Each row is a point on a landscape with many valleys, with its height.
A ball rolls from a point to the lowest of its 2 nearest points, and stops where none of them is lower. Distance is the straight distance between rows; heights are no part of it.
zura h=854: [ -2  35 -26  27   0 -17  37  -2 -19 -30 -21 -31  47 -10 -35 -39 -13 -12
  -3 -15 -26   0]
bazu h=579: [  0  16  -3 -32  23  -1   3  33 -22 -16  -7  -2  -6   5  13  -4  16  -3
 -31 -11 -24  -8]
Zemi h=179: [  2 -27   6 -37  14  14 -36  24 -13 -18  -7  26 -15   2  -2   2  -1  -3
 -19   2  26 -13]
Sas h=314: [ 19  28  -4  17  15  52 -12  18  20  10  10  -6  29 -17 -14 -14 -26 -14
   6  14  20   8]
Rit h=485: [ 13  11 -15  31   0   2   4 -18 -24 -22 -10  -7  25 -22  -7 -23  -8 -16
  22   0 -36   1]
Vok h=474: [  1 -16 -10 -19   7 -26  21  42  -7   6  -7  14  11  47   0 -10  33  11
  -1 -23   2   2]
rosi h=266: [ 10 -18   0 -40  17  17  -6   8  26   1   9 -17 -33  20  16  20  16  19
   3  -2  24 -19]
Dofur h=422: [ 41  34  -6   5  53  46  36 -15  44 -39  27 -11  18  13   5  17  14 -13
  23 -25   7 -25]
fup h=410: [ 15  17   2  49   4  10 -12  -5  16 -11 -14  20  27 -30 -25 -23 -38 -43
  -5  18 -11   2]
rufu h=287: [ 11   0  -8  19  -3  -3  -3 -44  20   9   9 -21 -18   6  25  11  11   9
  47   5 -14  -7]
Gul h=119: [ 27   1 -17 -11  26   7 -24  37   4  -4  16 -19  11  12 -12  12  -3  17
  14  -8  27  -6]
Fen h=835: [  2  12 -25 -12  -1 -13  35   3 -36 -25 -16 -20  45 -14 -31 -23  -9  -8
 -10 -16 -41  -5]
nivog h=526: [ -2   1  -8  25  -2  23  30 -15  -8  12 -44  -6  -4 -19  30 -26  16 -26
  -5  -4 -39  21]
lumik h=384: [-17  10  25 -17 -21 -22 -10   5  42  12  29   6 -22  12  -4  12   5  33
  15  -3  25  -7]
negit h=697: [  7  11  -1  24   7   6 -45 -24   5  -4  -1 -16 -13 -14  11  24 -21  -6
   2  10  23  20]
Fis h=416: [ 11  14  14 -20  -6  38 -27  30   6  34   9 -24   9 -20 -13   8 -11  14
  -4   6  28  13]
zedi h=496: [ -1 -24   9  -8  -9 -22  18  35 -23   5 -13  38   1  37  -7 -18  29 -25
   3 -12   7   2]
dila h=770: [ -9  -5  -2  26 -13  -3  -6 -54   5  17 -21 -18 -22  -3  14  28   6  13
  -8   8  14  29]
sug h=493: [ -9  13  -4  48 -13   8 -18 -38  12   3   6   7  -3 -29  15   0 -18  -3
  11  34 -21  -5]
zug h=619: [ -4  18  -1 -37  20  15 -19  37 -12   1  17 -14   5  -8   3 -11 -14   7
 -26  -6  10 -10]
vose h=62: [ 12 -13 -11   0   4  -5 -41  23  -1  -7  18   8  -2   3 -25  16 -10   7
  15  -3  29  11]
Biga h=521: [-12 -31  15  -1   1 -13  21  28 -13   7 -19  25 -27  41  24  -3  24 -14
  -5   2  26 -10]
tiv h=344: [ 15 -20 -12   7  12 -12 -15  -8 -11  -4   7 -17 -18   8  13   0  11  13
  36  13 -15 -14]
rul h=268: [-38 -44  35  -5 -23 -18  40   5 -33   0 -32   4 -36  10  18   1  30   7
   3 -21   5   9]
Bafa h=170: [ 40   4 -38  -7  52  27  -6  18  -8 -28  11 -16   9   8  -2  27   9   8
   7 -13   9  -5]
Buta h=772: [  0 -27 -20 -38   1  -4   5  13 -21  -4 -26  24 -16  12   9  16  35 -13
 -23 -16 -14  23]
bup h=592: [ -7  21   8   6  -1 -26  -6   0 -33 -15 -15 -36 -13 -16  -2 -22   1  -1
   9 -19 -21   0]
Fiboz h=505: [ 19  25  39  36  44  22  27 -20  41 -38  11   7  38   4   9   3  15 -11
  26 -40  -1 -23]
mor h=316: [ 14  -8  -8 -38  28  11  -4  11  13 -24 -12   4 -35  17  16  29  37  13
  -6  -9  -4  -8]
vel h=364: [ 19  11  -2 -12   4  62 -15   0  23  30  15 -10  16 -14  13   0 -17   5
   8   2  16   9]
kenoz h=509: [ 11  22 -14 -11 -19 -10 -16   5  -1   2   7  13  24 -31 -40 -13 -40 -19
 -16  21  -9   4]
ped h=597: [-30 -28  33  -4 -18 -13  27  -3  20  24   3   9 -31  34  13  22  -6  23
 -21  15  54  -1]
Pib h=285: [ 13  16  -9   7 -24  18 -10 -16  58  32  24  -1  -7  -6   2  26  -8  14
  19  18  10  13]
Dele h=690: [ -2  -7   9 -21 -30  12  -1  17  30  50  11   4  -9  20   3  26   0   9
  -9  12  32  22]
Ret h=123: [ 12 -22  -3 -22  11   0 -35  42 -12 -10 -12  25   0  16 -31 -12  -4   1
   4  -5  50  -6]
kugef h=801: [-18 -22   6  12 -13 -14 -20 -44   6  -3  -2   3 -24  -2   8  39  -9  24
 -23   3  26  25]
gifez h=567: [ -9  15  -5  15 -15   1  21 -13 -15  31 -21  -3   2 -16  15 -34  -5 -29
   1  13 -41   5]
Mamik h=601: [ 33  -6 -14 -13  14  13 -18 -21  10 -11  30   1  30   9   8  17  16  11
  31 -17 -23  -2]
Les h=732: [-14 -25   2 -29 -33 -23  15   6 -47  -3 -16   3   0 -10 -17 -31  15  -9
  23 -17 -36   4]
Ranap h=742: [ -1  12  -1  -5   2 -15 -27  21  -9 -30  48  16  31 -12 -46  -1 -32  20
  13  -1   3 -12]
kof h=788: [-15 -44   6 -20 -10  -3  -2  -5 -25  -8 -29  28 -18  16  11  15  15 -13
 -28 -15  12  17]
gegu h=390: [  8 -27  -3   8 -11 -26 -21   6 -30  -1   3   4  -2   6 -17  -9   0  -7
  23   9 -14 -10]
galo h=211: [-39  -3  30   3 -25 -36  22 -21   7  17   2 -20 -41   9  16  20  13  29
  -8  -5  10   6]
vig h=219: [ 20  25 -20  -4  30  38   6   2  29  14  13 -20  -2   6  24 -16  10  -5
   7  -6  -8 -19]
git h=547: [  9  19 -33  -2  27   4   1  17 -10 -11  -4 -19  22   0  -3  -8   9   0
 -17 -17 -21   2]
Zas h=819: [-20 -35   7 -13 -15   0 -10 -28 -17   6 -12  11 -21   2  16  26 -18   5
 -44   5  21  20]
vate h=281: [  4  49  -3  44  26   1   7   4  17 -22 -12  -6  40  -5 -17 -34 -24 -11
  -6  -6  -4   9]
Tulo h=339: [ 32  27 -14  20   5  16 -16  -6  45   3  29 -10  15   0 -11  17  -6   6
  34   5  16  12]
peb h=768: [-12  18  -3   1 -14 -37 -15  13  -7 -24  29   8  36  -6 -25  -5   4  30
  10 -18 -10   4]
zada h=795: [-14  -5  -7 -19 -20 -37   2  31 -15 -16  10  23  41  17 -47 -27  -3  19
  -6  -8  -2  -9]
duk h=382: [ 29  36  -9  16  33  27  10  -2  33 -21  28 -18  39  11  -2  13   1   1
  23 -12  26  -7]
Vetad h=520: [ 15  10 -27  14   5   2  15  -3 -22 -17 -14 -23  23  -5  -2 -19  27  11
  17 -21 -35   6]
Ver h=486: [-16 -14   7  12   4 -12   8 -25 -34   7 -19 -33 -38  -5  29   2   8   9
  -7  14 -15  -3]
gib h=494: [  2 -22   1 -29  -9  -2   8  46 -12  35   2  23   8  11 -11 -11 -15 -26
 -22  11   8   4]
Goves h=656: [ -9  -6   4  -7 -27 -14   3 -18 -20  25 -10   5  -2 -17  -6   5 -24 -34
 -29  20 -13  14]
lok h=662: [-21 -15  11  -7 -30  13  -8  10  14  45  19  14 -19  -7   5  23 -19  17
 -20  32  22  14]
zozu h=463: [ 14  42 -12  16 -20 -17   7 -15  10 -12 -16   9  32 -38 -38 -24 -34 -32
  -3  17 -28  12]
Lutun h=711: [  8  -8 -11 -17 -15 -21  24   6 -43  -3 -33 -15  -5 -26 -22 -20   7 -33
   0  -1 -40   4]
deti h=315: [-22  20  22  -6 -16 -23 -14  -5  16   9  17 -17 -27   0  19  15  -3  24
 -10   2  18   0]
fovi h=415: [ -6 -35  -3  -5  16 -10  11 -15  -8   6 -20 -13 -54  17  28  29  16  10
 -11   6   9  -9]
ligad h=214: [ 23   1  -6 -35  17  13  -5  -5  46   1  24 -26 -12  17  -3  22  10  14
  26 -11   8 -24]
gizu h=358: [  0  49  27  52  22   3  -3  -7  24 -30   2  -7  17 -21   6 -22 -17  -7
   8 -11   0  -7]
Pil h=731: [ 11   5  -4  30  15  17 -14 -50  28  -1  -8 -24 -23   0  15  25  -5  -9
   4   8  27  10]
Tipig h=783: [-14  -8   7 -15 -40 -37   5  28  -6   4   5  48  22  10 -39 -25   2  -1
   1  10  -5 -14]
guvu h=210: [ 15  34 -24  37  46  27  11   3  10 -36  -9 -11  48   0 -13 -13 -14 -19
 -12 -19   8  -2]
riba h=271: [ 26  30 -20   9  45  55   2  32  14   6   8 -22  18  -1  -2 -23 -15  -3
   4   1  16  -4]
reful h=102: [-42 -12  30  18 -44 -33  16 -23 -15   7  -3  -2 -27 -13   8  13  14  49
   4   5  -2   8]
Tez h=648: [-44 -34  41  -5 -34 -19   1  -6 -12   7   4  46 -14   4   1 -10 -11   3
 -14  25  11 -17]
Ziso h=365: [ 18  -3 -14 -22  29  30 -11 -19   9 -18  -7  -6 -31  -2  33  31  25  -1
 -19  -9 -15   2]
tizop h=464: [ 24  32  14  18  35  28  24 -27  53 -25  -2 -11  12  11  12  -7  20 -10
  24 -29 -14 -24]
Mos h=739: [  3   9 -10  -7  -2 -23  -6   2   0   1 -15 -13  -5  13  18  16  29   9
  -5 -32  -2  19]
bopu h=540: [-26 -24  11   9  -1 -24  -6  -8 -46 -16 -19 -24 -38 -18   9  -1   8  10
  17  -8  -6  -2]
sus h=440: [ -3   1  -2  25 -22 -15 -13 -17 -16  -4  -4  12   1 -25 -13 -10 -17 -13
  19  25 -31   9]
pori h=606: [-35 -34  23  -2 -23 -12   0 -26 -24  22  14  15 -20  -9   4   5 -13  17
 -10  36 -10 -12]
Gebad h=629: [-35 -39  27   9 -26  -7  27  19  13  39  19  31 -27  18   4  14 -18  22
 -20  35  39   3]
buvid h=612: [-12  18   5  -1  -7 -13   4   5 -13  31   7  -5  -9  -7  15 -11  -9 -19
 -18  16 -20   4]
gepit h=151: [ 18  15  -7 -30  16  27  10 -24  35   7  22 -27 -17   4  24   7  20   9
  21  -7 -22 -28]
bove h=551: [-20 -32  23  -3  -5   5  44   2   8   6 -14  26 -34  55  31   6  17  -2
  -9   8  50 -14]
robil h=548: [ 13   6 -13  -8  -8  22 -35  -3  -7   2  26   9  29 -25 -14  -5 -26 -11
   1  14 -11   2]
monut h=439: [ -9  -5  10 -11  -2 -30  -2  24  16  12   9  18  -1  26   4 -17  18  21
  10   2  20  -9]
midu h=688: [ 10 -31   0 -17 -16 -22  13   0 -34  13 -22  14  -7 -10 -19  -3  -9 -47
 -20  14 -26   6]
Fosu h=578: [ 28  -9 -19  -9  17  27 -20   2  -8  11  34   6  37  -3   0  -5  -7   7
  14   5  -8 -10]
reriz h=218: [ 30  18 -49  26  52  25  17   5  -6 -41   1 -26  28   6 -14  18   0   2
  -3 -14  10  -7]
zozeg h=717: [  9   9 -15 -12  -9 -11  -2   9  24  34   0 -10   3  25  11  17  11   1
  -4  -9  11  20]
fure h=759: [-20 -19  27 -26 -32 -33  14  13 -22   4  -4  33  15  -2 -18 -23   2 -25
   3   1 -21 -11]
lafuv h=353: [  5  25   0  70  19  -3   6  -6   6 -44  -5  14  36 -20 -45 -22 -29 -28
  12  -1  -1  -5]
bude h=194: [-45 -34  36  20 -51 -35  24   0 -28  10 -13  15 -33   3  -3  -3  16  12
  11   3   0   9]
mik h=345: [-25 -37  16 -17   0  -3  29 -11 -21 -14 -34  -2 -49  15  29  20  46  23
 -11 -10   3  -5]
Vuza h=430: [ -2  35  17  33   9  14  11 -25  34 -16   1 -12  18 -11  27 -14   2   1
  17 -13 -18  -9]
zeme h=661: [  4  22   6  -5  19   7 -33   2  -3  -9  11 -21   0 -12  15   7 -24  -4
 -16   0  14   6]
febab h=716: [-11  -4  17 -16  -5 -20 -31  14 -12 -15  24  19   7 -23 -32 -11 -26   5
   1   9   0 -24]
bap h=760: [ -3 -12  -4 -23 -14 -10  11  16 -26 -11 -31  12  -6  12   4   5  48   8
  -4 -46 -14  27]
Vemek h=685: [-25 -17  22 -27 -21 -20 -24  18 -11   3  10  35  -8  -7 -19 -14 -26  -8
 -16  22  17 -18]
mas h=209: [  0   8  -7  32 -29 -19   0 -25  32  24  12  -1 -21  -1   6  19   2  23
  22  23  -6   4]
Naru h=550: [-23  -5   7  13 -17  14  -9 -32   1  26  16   5 -11 -26  25   2 -22  12
 -12  35 -13   1]
bifab h=484: [  9  12  -9  27  24  30   0 -20  13   7 -30   9  10  -3  29 -17   7 -26
  -6  -4 -17   5]
tibuk h=814: [ -7   0 -21 -30  -3 -25  12  24 -23 -10   1   1  47   9 -43 -23 -13  -6
 -18  -6 -28 -14]
zetiv h=455: [  5 -12  -7 -20 -11  33 -22  33 -10  38   1  -1   1  -6 -15  -4 -21  -9
 -14  15  23  14]
dede h=428: [  6   6 -11  -6  14  32   4 -28  19   6 -16 -12  -8 -13  46  13  16 -11
 -15  -2 -16   6]

Call two points neighbours if one is among the 2 nearest of the other. Go from one point of each pair to the other, from neighbour to neighbour, staying as low as possible. Name the highest point that can't be avoided.
sus, vose => tizop
reful, vose => bup
vose, guvu => reriz

Where does a ball stop that starts at each point below?
Zas => reful
Fosu => guvu
Gebad => reful
Fen => gepit
Fiboz => mas
dila => sus
Lutun => gepit
Fis => gepit
Ranap => sus
dede => gepit

Write out the way that a ball takes from each point below.
Dele => lok Gebad ped bove Biga zedi Vok monut lumik deti galo reful
bifab => dede Ziso mor rosi ligad gepit
gib => zetiv Fis vel Sas riba vig gepit
bopu => Ver fovi mik rul bude reful
kugef => dila Pil negit zeme zug bazu git Vetad Rit sus
